Each row is a point on a landscape with many peaks, with its height.
A climber steps from a point to the highest of its 2 nearest points, and stops where none of them is higher. Distance is the straight distance between rows; heights are no part of it.
K18: [ 18,   7, -10,  21,   7, -12,   6,  -5,   4, -24, -11,  13,  16, -10,  -2,
   0,  -1,  -1,   8,   1,  -6,  22,   0,  14,   0,   4,   9, -17, -10]  (h 337)
K457: [ 20,   5,  17,  -5, -18,   2, -19,   7,   4,  -4,   4,  -4,  -8,  -7,   4,
   4,   2, -10,  -1,  -1,  -4,   0, -27,  -1,   0,   3,   3,  -4,  -9]  (h 168)
K793: [  7, -13,   8,   1, -20,   0,  10, -12,  -2,   3,  13,  -8, -10, -12,  -6,
   2,  17, -10,  12,   0,   9,  17,  13,   5,  11,   9,  -8,  12,   4]  (h 497)
K625: [-19,  10,  14,  -8,  -5,  13, -22,   9,  -7,  22,  -7,  -7,   7,  -4,  18,
  -6,  -4,  -5, -12,  -5,  -2,  -2, -10,  -9,  -4, -10,  -3,   1, -16]  (h 296)
K844: [-15, -10,  -5,   6,  19, -13,  11,  -6,  -4, -18,  21,   0,   5,   6,  -5,
  -1,   1,   2,   4,   3,   2,  26,   0,  -2, -13,   3,  -8,   5,   8]  (h 149)
K121: [-12,   1,   2,  14,   4,   6,   1, -16,   4,   0,   3,   2,  16,  -1,   2,
  -7,  -4,  -6,  -7,   5,  -2,   7, -13,   5,  -1,   0,   5,   3,   1]  (h 512)
K514: [-34,   4,  29,  -6,  23,  13,  -4,  12,  11,  19,   0, -11,   2,  -5,  14,
   3,   7,   4, -11,  -6,   1, -21,   4, -16,  -8,   1, -19,   1,   2]  (h 269)
K822: [  9,   1, -15,  -4,  -8,   6,  12,   5,   0,   4, -10,  -1,   0,   6,  -4,
  -8,  -6,   9,  -3,  10,  11, -17,  16,  -2,   6,  -4,  13,  15,   0]  (h 638)
K671: [-32,   1,  27,   1,  11,  13,  -5,   2,  13,  22,   8, -10,   8,  -5,  14,
  -7,   4,   1, -13,  -2,   5, -12,  -1, -16,  -9,   3, -15,   7,   2]  (h 282)
K792: [ -2,  -2,  -8,   3,  12,  -1,   9,   1,  -7, -13,  -2,   0,  11,   1,  -4,
  -3,   0,  -2,  10,   8,   0,   8,   0,  10,  -7,   2,   6,   5,   7]  (h 127)
K289: [ 14,  -8,  22,  -9, -16,  -4,  -4,  -2,   0,   4,  14, -13, -15,  -9,   3,
  17,  16, -10,   4,  -7,   2,   9,  -4,   9,   3,   6, -15, -10,   6]  (h 134)
K347: [-11,   2,  23,  -9,  -2,  15, -11,  18,  -7,  12,   1,  -9,   5,  -7,  10,
   6,   2,  -2, -14,  -1,   3,  -4,  -8,  -9,  -1,  -5, -12,   0,  -5]  (h 316)
K323: [-10,   9, -14, -22, -14,   2, -20,  -3,  -9,  26, -18,   1,   0,  -1,  10,
  -8, -19,  -2, -16, -10, -19, -16, -15, -11,  -7,  -5,  16, -18, -10]  (h 258)
K879: [ -3,  -2,  -6,   0,  -8,  14,  -1,  -2,  -5,  16, -12,  -1,   3,   6,   0,
  -3,  -3,  -1, -12,  10,   7, -14,   8,   1,   6,  -1,  13,   9,   5]  (h 583)
K904: [  8,   2,  -8,  -9,   2,   8,   1,   5,  -3,   9, -11,   0,  -8,   1,  -3,
  10, -18,  15, -22,  -2,   0, -21,  -1,  -4,  12,  -2,   3,  -2,   1]  (h 505)
K186: [ 13,  14, -17,  -7, -17, -17,  -3,  -4,   7,   6, -26,  -4,   3,  -5,   1,
 -13, -13,   7,   5,   1,   1,  -5, -12,  11,  15,   1,  11,  -4, -20]  (h 29)
K203: [ -6,   1,  -9,   0,  12,  15,   2,  -2,  -5,  13, -12,   8,  15,   4,   0,
  -8, -13,  -3,  -5,  -1, -15,  -6,  -1,   3,  -2,  -4,  13,   8,  12]  (h 358)
K696: [  5,  -2, -17,   4,   0,  10,  14,  -1,  -2,  -2,  -3,  15,  10,  12,  -1,
  -9,   4,  -1,   6,  11,  -2, -13,  26, -12,  -9,   0,  23,  11,  14]  (h 321)
K707: [  3, -16,  -7,   0,  -9,  -8,  14, -13,  -7, -11,  21,  -3,  -6,  -5,  -9,
   0,   6,   2,   0,   4,   8,  21,   5, -10,   3,   6,  -7,   7,   6]  (h 645)
K829: [ 12,  -9,   6,   4, -11,  -3,   6, -16,  -3,  -8,  14,  -2,  -5, -10,  -8,
   2,   3,  -1,  -2,   0,  -2,  16, -12,   3,   9,   4,  -5,   5,  -1]  (h 591)
K232: [ 17,  14, -16,   7,   2,  -2,  -6,  -4,  11, -17, -21,  16,   7,  -4,  -2,
  -9, -14,  -8,   5,  -5, -19,   7, -16,  13,   2,  -7,  17, -19,  -9]  (h 686)
K484: [-13, -15,   6,  -7,   0,  13,   7,  15,   4,   3,   8,   2,  -5,  15,  -7,
   3,   9,  -2,  -3,   4,  14,  -7,  17,  -4, -10,   6,  -3,   2,  21]  (h 344)
K127: [-15, -16, -12,   0,   9, -21,   3, -11,  -7, -16,  23,   4, -16,  13,  -2,
  -2,  19,  -2,  20,   6,   3,  27,  27, -15,  -8,  -6,  -4,  12,  -3]  (h 133)
K517: [  9,   9,  17,  -2, -13,  11, -28,   8,   6,  -4,   2,   4,  -5,  -3,   6,
  -2,   0, -16,  -8,  -4, -12,  -7, -27, -11,   1,  -2,  -2,  -3, -10]  (h 181)
K378: [ 17,  -4,  17,  -9, -21,  -2,  -9,   2,  -1,   1,   9, -11,  -7,  -9,   3,
   8,   9,  -8,   4,   0,   0,   5, -20,   2,   2,   6,  -8,  -6,  -6]  (h 154)
K977: [ 10, -21,  -3,  -4,   0, -21,   2,   0,  -6,  -8,  22,  -6, -31,   6, -10,
  22,   6,   8,   1, -10,   5,  13,   9,   5,   4,  -2, -18,  -8,   0]  (h 197)
K29: [  5,   0,   5,  12,  -2,  -4,  15, -21,   6, -18,  11,   3,   9, -14, -10,
  -8,  12,  -4,  10,  -2,   5,  36,   7,  12,   6,   0,  -6,   1,  -3]  (h 446)
K725: [  4,   5,  19,  -8,  -6,  17,  -4,  18, -10,  15,  -1, -14,  -5,  -1,  -3,
   7,   6,   1,  -6,  -4,  13,  -5,   0,   2,   7,  -9, -13,   3,  -5]  (h 346)
K726: [ 13,   1, -10,   7,  -2,   0,  12,  -4, -11,  -7,   4,   1,  -2,   4, -11,
  -1,   1,  10,   2,   7,   9,   2,  14,  -1,  14,  -2,  -1,  16,  -7]  (h 543)
K272: [-19,  -5,  13,   3,  -2,  11, -10,  -1,   4,  19,   5,  -4,   6,   1,  16,
   9,   1,  -5, -18,  -1,   1, -13, -15,  -6,  -8,   8,  -2,  -8,   9]  (h 350)
K137: [-22,   7,   3,  -6,   8,  14, -19,   1,  -2,  29, -15,   6,   9,  -3,  20,
   2, -12,  -2, -20, -10, -20, -22, -10,  -5,  -8,  -5,  12, -10,  -1]  (h 303)
K579: [-12,  10, -13,   3, -10,   2,  -3, -11,   4,   6, -23,   4,  14,  -1,  -2,
 -20,  -9,  -7,  -3,   0,   2,  12,  -6,  12,   0,  -7,  15, -11, -12]  (h 226)
K248: [  8,   4, -16,  12,  -1,  -5,  18, -10,  -9, -19,  -2,   7,  14,  -3,  -7,
 -10,  12,   3,  12,  10,   9,  16,  26,  -9,   2,   3,  12,   8, -11]  (h 605)
K905: [ 19,   9,  -5, -12,  -9,  -1,  -8,   4,   8,   4, -12,  -2, -13,   1,   4,
  11, -16,  13, -17,  -6,   0, -27, -11,   2,  13,   0,  -1,  -9,  -7]  (h 462)
K328: [ 11,   6,   5,   4, -16,   0,  -3, -15,   0,  -3,   4,  -4,   2, -12,  -8,
  -7,   2,  -6,   0,  -1,  -1,  12, -19,   7,  15,  -5,   0,   1, -10]  (h 576)
K93: [-16, -11,  -4,   8,   9, -15,  14, -18,  -2, -17,  25,   3,   0,   8,  -3,
  -5,  12,  -3,  12,   4,   3,  28,  15, -10, -13,   2,  -6,   8,   4]  (h 141)
K454: [-15, -13,  20,  -9,  -2,   1,   7,  -8,   3,   3,  25,  -8,  -5,  -5,  -7,
  -5,  12,  -9,   3,  -6,   4,  18,   2,   0,  -1,  -1, -17,  10,  17]  (h 450)
K418: [  7,  14,  17,   8, -11,   4, -15,  -6,   5,  -4,   2,  -3,   4, -13,   0,
 -12,   5, -12,   1,  -7,  -7,  17, -28,   7,   6, -10,   0,  -3, -14]  (h 613)
K738: [ -8,   6,  18,   3,  10,   7, -17,  12,   0,   2,   3,   1,  -4,   0,   8,
  13,   0,  -7,  -8,  -5, -12, -12, -20,   3,  -4,   0,  -7,  -7,   7]  (h 211)
K425: [-13,  -5,  13,  -1,   5,   6,   4,   4,   1,   0,  10,  -6,   3,   1,  -5,
  -6,   7,  -9,   7,   5,   8,   7,   0,   2,  -4,   3,  -8,  12,  11]  (h 488)
K230: [  0, -20,  -3,   1,   5, -20,   0,  -3,  -4,  -9,  23,  -1, -22,   7, -10,
  10,   6,   1,   8,  -3,  -1,  21,   1,   4,   0,  -4, -16,  -1,   4]  (h 182)
K832: [-16,  -9, -12,   9,  15,  -4,  12, -11,  -9, -16,  17,   6,   5,  15,  -3,
  -1,  12,   1,   8,  11,   4,  10,  25, -16, -15,   3,   1,  10,   8]  (h 132)
K612: [ -4,  -5,  10,  -1,   6,   6,   3,  20,  -6,  -1,   5,  -4, -13,  11, -11,
   9,  10,  -2,  13,  -2,   6,  -4,  14,   8,  -2,  -7, -11,  10,   6]  (h 92)
K282: [ -3,  10,  18,   6,   1,   1,  -9,   2,   0,  -2,   5,  -8,   5,  -7,   4,
  -1,   2, -10,   9,  -2,  -7,  11, -19,  13,  -1,  -6,  -6,   4,  -7]  (h 567)
K309: [ -1,   0,   4,  -3,  18,   7,   3,  20, -10,  -3,  -1,  -5,  -7,   9, -11,
   7,  -3,   2,   8,  -2,  -2,  -7,   5,   9,   1,  -5,  -6,  12,   6]  (h 79)
K857: [-30,   1,  24,   0,   4,  13,   3,   5,  19,  16,  11,  -4,   6,   6,  10,
 -11,  16,  -1,  -1,  -1,  14, -16,  11, -17, -12,   7, -11,  11,  17]  (h 298)
K131: [-12,  -4,  20,  -1,  -4,   3,  -4, -12,   6,  10,  13,  -8,   5,  -5,  13,
   1,   9, -10,  -8,   1,   2,   2, -16,   1,  -5,   9,  -7,   0,  11]  (h 383)
K541: [ 20,  -2,   1,   3, -10,  -9,  16, -14,   2, -21,   8,   0,   5, -21, -15,
  -7,   5,   4,  10,  -1,   5,  34,   0,   5,  10,   0,  -7,  -1, -13]  (h 420)
K161: [ -9, -15,   9,  -6,   2,  -1,   3,  15,   0,  -1,  17,   0, -24,  14, -16,
   0,  11,  -1,  10,  -1,  11,  10,  20,  -1,   0,  -8, -15,   9,  10]  (h 107)
K733: [ -2,   1,  -7,   1,   1,   6,  -7,  -6,  -3,  11,  -9,   6,   8,   0,   8,
   1, -11,  -4, -11,   0, -17, -14, -16,   4,  -2,   2,  16,  -4,   7]  (h 380)
K632: [-13, -10,  28,  -6,  -4,   7,  -4,  -6,   7,  11,  18, -13,  -2,  -3,   7,
   3,  13,  -6, -10,  -1,   4,   7,  -6,  -5,  -3,   3, -16,  -3,  15]  (h 411)
K34: [ 15,  -7,  -5,  -6,   1, -10,   6,  17,  -6,  -1,   1, -12, -12,   8,  -7,
  18,   2,   7,   9,   0,   7,  -4,   6,  11,   1,   7,  -9,  -2,   4]  (h 76)
K663: [ 17,   4, -19,   0,  -7,  -3,  17,   2,   0,  -7,  -9,   4,   7,  -1,  -6,
 -14,   2,   9,  13,  14,   9, -15,  24,  -4,   9,   0,  16,  18,  -2]  (h 696)
K527: [ 24,   5,  -6,   8,  -6,  -9,  -4,   0,   2,  -8,   0,   2, -10,   0,  -5,
  10,  -7,   6,  -3,  -2,  -6, -10, -14,   3,  10,   3,   2,  -4, -10]  (h 477)
K837: [ 10,  16,   4, -14, -11,  10, -16,  13,  -6,  24, -20,  -9,  -7,   0,   6,
  13,  -5,   3, -13,  -6,   4, -22,   1,   6,   6, -12,  -2, -12, -16]  (h 414)
K308: [ -2,  -3,  -6,  11,  17, -10,   7,  -4,  -5, -18,  10,   2,   9,   2,  -7,
   1,  -2,  -3,   8,   5,  -3,  20,  -5,  10,  -8,   5,  -2,  -1,   5]  (h 139)
K953: [  3, -15, -11,   2,   2, -11,  10,   3,  -9,  -8,  11,   2, -18,  12,  -6,
  13,  11,   2,   6,   7,  12,   4,  23,  -2,  -4,   3,  -6,   0,   8]  (h 249)
K811: [ -8,  17, -14, -14, -11,   1, -24,  -5,  -7,  20, -22,  12,  -1,   0,   6,
 -11, -19, -13,  -9, -10, -25, -13, -19,  -2,  -9, -11,  16, -14, -12]  (h 250)
K275: [ 15,   4, -12,  10,   3,  -4,   5,  -5,  -9,  -6,  -3,  -3,  -1,  -1,  -8,
   6,  -6,   8,  -3,   5,  -3,   0,  -4,   5,  10,  -3,   3,   9,  -5]  (h 513)
K210: [ 21,  10, -10,  -2, -11, -12,   5,   1,   4,   0, -16,  -9,   8,  -9,   1,
  -6,  -8,   9,  13,   3,   9,  -4,  -7,  11,  16,   2,   8,   8, -13]  (h 35)
K833: [ 25,   8, -20,  -2, -13, -12, -11,  -8,   6,  -1, -13,  13,  -6,  -3,   3,
  -3, -16,   5,  -7,  -3, -18, -23, -16,   3,  10,   0,  18,  -4,  -6]  (h 418)
K487: [ 14,  14, -13,  -4, -22, -12,  -9,  -4,  11,  -3, -17,  -2,   3, -10,  -2,
 -16, -12,   0,   0,   1,   3,   5, -23,   7,  10,  -1,  10, -10, -21]  (h 25)
K367: [ -7, -15,   4,   5,   9, -25,  -5,  -8,   6, -17,  26,   4, -16,   3,  -4,
   6,   3,  -3,   9,  -5,  -8,  21, -10,   3,  -7,   3, -15,  -3,   8]  (h 170)
K480: [ -8,   0,  20,   2,   7,   2,  -1,   0,   0,  -7,  10,  -7,   6,  -3,  -5,
  -6,   0,  -5,   9,  -2,  -1,  20, -15,  11,  -3,   0, -13,   7,   2]  (h 528)
K43: [  6,   8,   2, -19,  -4,  17, -14,  12,  -7,  26, -27,  -6,  -2,   0,  11,
  13, -13,   3, -15,  -9,  -3, -22,   6,  -1,   1,  -9,   3, -15,  -5]  (h 445)
K583: [  1,   7,  -8,  19,   8,  -3,  10, -14,   5, -15, -12,  11,  21,  -7,   2,
  -4,   1,  -4,   5,   9,  -1,  20,   5,  17,  -3,  -1,  10,  -9,  -6]  (h 314)
K53: [  6, -11,   3,  -1,   0,  -9,  -1,   9,  -7,  -1,   8,  -9, -10,   4,  -5,
  12,   3,  -3,   6,   1,   6,   3,  -7,  11,  -1,   9,  -8,  -5,   8]  (h 91)
K509: [  2,  16,  -6,  11,  -9,  -4, -17,  -9,  17,  -9, -21,  17,   8,  -5,   1,
 -16,  -7, -13,   0,  -3, -16,   7, -19,  13,  -2,  -4,  20, -22, -11]  (h 644)
K435: [-14,  13, -17, -11, -10,   5, -11, -14,  -5,  24, -26,   1,   7,   3,   1,
 -16, -15,  -9,  -2,  -5, -17,  -4,  -7,   6,  -6, -12,  17, -10,  -4]  (h 243)
K677: [ 23,   4,  -6,  13,  -4, -19,  13, -12,   2, -28,   2,   0,  10, -20, -10,
   2,   5,  12,  14,   1,   5,  27,   5,   3,  12,   5,  -3,  -8, -20]  (h 395)
K57: [ 21,   3,  -2,  -8,  -6,  -7,   6,  14,  -3,   5,  -7, -17,  -5,   3,  -3,
  11,  -2,   8,  13,  -2,   7, -15,   0,  13,   9,   6,  -3,   3,  -3]  (h 59)
K589: [  9, -12, -10,  -1,  -6, -16,  20, -20, -12, -23,  17,  -4,  -3,  -5,  -7,
  -1,  13,   5,  11,   9,   9,  25,  18, -18,   0,   9,  -6,   5,  -7]  (h 699)
K206: [ 14,  11,  11,  -6, -13,  10, -10,  13,  -3,  14,  -8, -13, -10,  -2,   2,
  15,  -3,   9, -13,  -6,  10, -15,  -1,   6,  13, -11,  -8,  -4, -12]  (h 382)
K861: [ 22,   5, -22,   5,  -2, -21,  17,  -8,   2, -13, -14,  -3,  15, -11,  -2,
  -6,   1,  11,  16,   7,   8,   6,  13,   1,   8,  10,   9,   2, -12]  (h 695)
K464: [-22, -13,   8,   2,  20, -17,   3,  -4,   4,  -5,  23,  -4,  -7,   5,  -5,
  -4,   2,   1,   4,  -2,   0,  18,  -6,  -1, -10,   3, -20,   7,  12]  (h 159)
K423: [ 27,  12, -26,   2,  -1, -26,  12,  -8,   8, -17, -15,   6,  17, -12,   6,
  -7, -12,  15,  10,  -1,  -5,  -5,   0,   2,  11,   5,  10,  -3, -17]  (h 642)
K705: [-10,  12,   4,  12,  23,  -1,  -1,   1,   4, -12,   2,   6,   9,   1,   2,
   1, -12,  -5,   0,  -4, -13,   4, -19,  12,  -7,  -1,   2,   2,   4]  (h 578)
K436: [ 26,  10,  -4,   0,  -8,  -2, -12,   2,   5,  -2,  -7,   1, -16,   2,   0,
   8, -11,   8,  -7,  -6, -10, -25, -17,   2,  11,   3,   6,  -6,  -8]  (h 447)
K666: [ -2,  -1,  -9,  -5,  -3,  14,   2,  -1,  -6,  19, -11,  -1,  -1,   9,  -3,
   7, -11,  10, -26,   2,   5, -20,   5,  -4,   7,  -4,   5,   1,   3]  (h 541)
K621: [-19,  12,  -7,   4, -10,   5, -12, -15,   2,  15, -17,   2,  14,   1,   9,
 -17,  -7, -11,  -4,   3,  -4,   3, -12,   9,  -4,  -6,  16,  -4,  -8]  (h 234)
K723: [ 11,  -5,  -9, -18,  13,  12,  13,  18,  -7,   7, -12,   2,   1,  10,  -3,
   9,  -8,   5,  -2,  -3,  -4, -18,  18,  -3,  -5,   0,   3,   3,  23]  (h 53)
K242: [-24, -12,  18,  -1,   4,   8,   5,   8,  17,   7,  17,   7, -10,  12,   2,
  -4,  17,  -4,   4,   0,  15,  -7,  17, -11, -13,   5,  -8,   4,  22]  (h 317)
K956: [ 22,   4,  -4,  21,   0, -17,   3,  -3,   6, -35,   3,   8,   8, -13, -10,
   3,   4,   3,  13,   0,  -5,  25,  -6,   5,   2,   9,  -1, -18, -14]  (h 365)
K477: [  3,  -7,  -8,   7,  -7,  13,  14,   2,  -3,  -1,   7,  12,   1,  11,   0,
  -3,  10,   0,   2,  11,   9, -13,  24,  -9,  -5,   6,  14,  10,  12]  (h 301)
K107: [ 18, -10, -10, -15,   5,   0,  16,  19,  -1,  -1,  -6,   1,  -4,  11,  -3,
  10,  -2,  12,  -1,   4,   9, -19,  22,  -2,  -3,   8,  -2,  -1,  18]  (h 38)
K945: [-23,   7,   5,  -3,  19,  14,  -6,  -6,   5,  25, -12,   2,  14,   3,  15,
  -6, -11,  -1, -11,  -7, -16, -23,  -1,  -6,  -5,   0,  10,   1,  12]  (h 323)
K700: [-18,   1,   2,   8,  27,  -3,   1,   2,  -4,  -7,   7,   0,   1,   4,  -2,
   6,  -7,   2,   1,  -3, -11,   0,  -9,   6,  -7,   1,  -8,   7,  14]  (h 529)
K716: [  3,  19,   8,  12,  -9,   3, -21,  -6,  14, -13,  -6,  12,   2,  -4,   3,
 -13,  -2, -15,   1,  -5, -14,   8, -29,  10,   2,  -8,   6, -10, -16]  (h 656)
K802: [-19,  -2,  21,  -8,  -2,  26,  -9,  18,   2,  19,  -3,  -1,   6,   5,   8,
  -2,   8,  -5, -10,   5,  12, -15,  14, -11,  -9,   0,  -4,  -2,   6]  (h 413)
K122: [-22,   7,  18,   2,  22,   9, -16,   8,   6,   8,   0,   0,   1,  -6,  18,
   7,  -7,  -2, -14,  -8, -16, -23, -17,  -8,  -7,   4,  -4,  -6,   9]  (h 233)
K364: [ 26,   5,  -5,  -2, -14, -15,  12,   7,   8,   4, -10, -13,  -5,  -4,   3,
   1,   2,  15,  17,   0,  13, -17,   8,  12,  18,   6,  -1,  13, -14]  (h 45)
K795: [  2, -11, -10,   4,  -2,   1,  13,   5,  -6,  -4,   4,   7, -13,  13,  -2,
  12,  13,   3,   4,  12,  17,  -9,  32,  -5,  -3,   4,   4,   4,  12]  (h 273)
K419: [  8, -16, -12,  -5,   0, -17,   7,   1,  -7, -11,   9,   2, -27,  14,  -8,
  19,  11,  10,   7,   4,  19,   3,  32,  -6,   1,   0, -13,  -6,   0]  (h 232)
K185: [-18,  -2,  10, -10,   3,  27, -11,  14,  -1,  26, -15,  -5,  12,   4,  14,
   0,  -1,  -2, -15,  -2,   1, -17,  12, -10,  -4,  -3,   0,  -4,   3]  (h 444)
K158: [  1,  -5,  16,  -6,  -4,   1,  -6,  13,  -3,   7,   3, -11,  -9,   3,   3,
  19,   9,  -6,   2,  -1,   7,   0,  -3,  10,  -3,   4, -13, -11,   7]  (h 110)
K112: [  8,  11,  -5,  14,  10,   2,  -6,   2,   3, -14,  -7,  13,   9,  -2,   0,
   0, -13,  -4,   3,  -4, -17,   5, -20,  14,   0,  -3,  11,  -7,  -3]  (h 635)
K932: [-10,   2,  -2, -18,  -7,  19, -11,  10,  -3,  28, -20,  -4,   6,   0,  11,
   3, -11,   1, -25,  -3,   2, -19,   3, -11,  -3,  -4,   7, -12,  -4]  (h 485)
K877: [ 20,  -6,   5,   4, -18, -11,   9, -12,  -2,  -3,  12,  -8, -13, -16,  -7,
   5,  12,   4,  14,  -3,   4,  15,  -5,   5,  17,   7,  -9,   6,  -6]  (h 546)
K109: [-25,  -1,  -3,   7,  19,  15,   4,  -4,   1,  16,  -8,   1,  22,   6,   5,
 -12,  -8,  -2,  -9,  -4,  -9, -15,  -1,  -4,  -6,   2,  10,   9,  12]  (h 340)
K872: [ 30,   9, -22,   7,   1, -21,   6,  -7,   7, -27, -11,  10,   9, -13,   0,
  -3, -13,  10,   5,   3, -10,  -2,  -9,   0,   6,   8,  14, -10, -11]  (h 607)
K172: [ 18,   7, -25,  -2,  -7, -11,  19,  -9,   5,  -7, -17,   4,  16,  -5,   0,
 -19,  -6,  11,  13,   8,   8,  -4,  18,  -1,   9,   1,  14,  11, -11]  (h 747)
K481: [ -5,  14,  20,   2,  -1,   7, -26,   9,   5,  -3,   4,   3,  -2,  -5,  15,
   3,  -3, -13,  -5,  -5, -18, -12, -29,  -6,  -3,   0,  -2,  -5,  -5]  (h 193)
K213: [  9,   9, -20,   0,  -6,  -1,  -9,  -7,   2,   4, -18,   9,   3,  -3,   0,
  -6, -15,  -2,  -5,  -2, -15, -12, -19,   6,   4,  -2,  17,  -8,  -2]  (h 402)
K940: [  8,   1, -13,   5,  -1, -14,  19, -16, -11, -26,   3,   0,   8,  -8,  -5,
  -2,  13,  10,  17,  11,  14,  24,  26, -18,   0,   7,  -1,   2, -11]  (h 650)
K44: [-18, -23,  -5,  -6,   9, -12,   2,   1,  -2,  -8,  22,   8, -25,  19,  -4,
  -2,  10,   0,   9,   0,   8,  18,  29, -17,  -9,  -8,  -7,  10,   7]  (h 126)
K572: [ -7,  -9,   7,  -5,  -7,  22,  -1,  15,   7,  13,  -2,   1,   0,   8,   1,
   4,   8,  -1,  -6,   6,  21, -14,  15,  -9,  -9,   7,   2,  -1,  18]  (h 376)
K713: [ 15,  10, -12,   9,  14,  -6,   3,   6,  -8, -20,  -5,   9,  12,  -1,  -7,
   7, -14,   3,   9,  -6, -15,   5, -14,  10,  -1,  -1,  10,  -4,  -1]  (h 588)
K894: [  0,  -1, -16,   6,  13,  14,  13,  -5,  -4,   4,  -8,  12,  18,   6,  -1,
 -12,  -4,  -1,   0,   5, -10,  -9,  16,   1,  -8,  -7,  17,  11,  13]  (h 341)
K501: [ -9, -25,  -4,  -9,   7, -13,   1,   8,   0,  -4,  22,   4, -31,  19,  -8,
   5,  13,   6,  10,  -5,  11,  16,  25,  -5,  -5, -11, -11,   5,   0]  (h 119)
K619: [  1,  -1,  -6,  -8,  19,  14,   8,  21, -13,   8, -11,   0,   2,   6,  -6,
   6, -10,   3,  -2,  -6, -11, -12,   7,   0,  -1,  -3,   0,   8,  15]  (h 65)
K269: [-27,   4,  15,   8,  26,  -1,   1,  -2,   5,   2,   9,  -6,   4,   0,   1,
  -2,  -4,   2,  -5,   0,  -7,  -5, -13,  -2,  -7,   2, -12,   9,  11]  (h 495)
K606: [-24, -21,  11,  -5,   1,   1,   6,  11,  17,   0,  25,  13, -20,  16,  -3,
  -7,  16,  -4,   5,  -2,  18,   3,  25, -18, -13,   2, -10,   1,  23]  (h 302)
K455: [  7,   1, -10,  12,  -6,   4,  15,  -8,  -7, -12,   4,   4,   3,   0,  -9,
  -7,   9,   4,   8,  11,  13,   9,  18,  -9,   5,   0,   4,  18,  -2]  (h 570)
K825: [ 16, -20,  -9,  -9,  -2, -23,   9,   2,  -4, -11,  18,  -6, -28,  10, -11,
  17,  11,  14,   9,  -7,  15,  13,  22,  -3,   7,  -1, -19,  -3,  -7]  (h 214)
K300: [ -8,  -3,  -3,   9,  -4,  12,   2, -10,  -3,   6,  -3,   0,   9,   4,   0,
  -7,   2,  -3,  -6,   9,   5,   1,   3,   1,   2,   2,   9,  11,   3]  (h 545)
K530: [-30,   5,  20,  -2,  30,  15,  -5,  14,   4,  15,  -5,  -6,   5,  -9,  13,
   8,  -3,   4,  -8,  -9, -13, -20,  -6, -11,  -4,   3, -14,  -4,   6]  (h 252)
K239: [ -9,   5,  -2, -12, -17,   7, -25,   5,  -3,  14,  -8,   4,   0,  -6,  13,
  -5, -10,  -5, -20,  -5, -11, -14, -24, -15,  -5,  -3,   9, -15,  -9]  (h 270)
K19: [-12,   1,   7,  19,   3,  -2,  10, -24,   9,  -9,   8,   3,  16,  -6,   1,
 -11,   5,  -8,   2,   6,   4,  24,  -1,  10,  -2,   0,  -3,   2,   0]  (h 480)
K463: [ -5,   8,   6, -10,  -9,   7, -21,   9,  -8,  16, -10,  -3,  -1,  -6,  12,
   2,  -7,  -5, -17,  -4,  -5, -10, -18,  -4,  -3,  -7,   4,  -8, -16]  (h 281)

Call two points neighbours if one is among the 2 nearest of the other. Go from one point of each pair to the other, from neighbour to neighbour, staying as high as possible. Name the lowest point that can't be avoided.
K589, K932 | K137
K589, K879 | K436
K232, K589 | K328
K716, K232 | K509

Two climbers start at each pair of points below. Name the first point that both come to, or write none.
K738, K239 | K932
K186, K733 | none
K158, K230 | none

For each start below, name every point that the climber comes to, in order.
K621 | K435, K811, K323, K239, K463, K625, K347, K725, K206, K837, K43, K932
K18 | K956, K677, K541, K29, K19, K121, K300, K879
K242 | K484, K572, K802, K185, K932
K579 | K435, K811, K323, K239, K463, K625, K347, K725, K206, K837, K43, K932
K464 | K367, K230, K977, K825, K419, K953, K795, K477, K696, K894, K203
K487 | K210, K364, K57, K34, K53, K158, K289, K378, K457, K517, K481, K738, K122, K530, K514, K671, K857, K242, K484, K572, K802, K185, K932
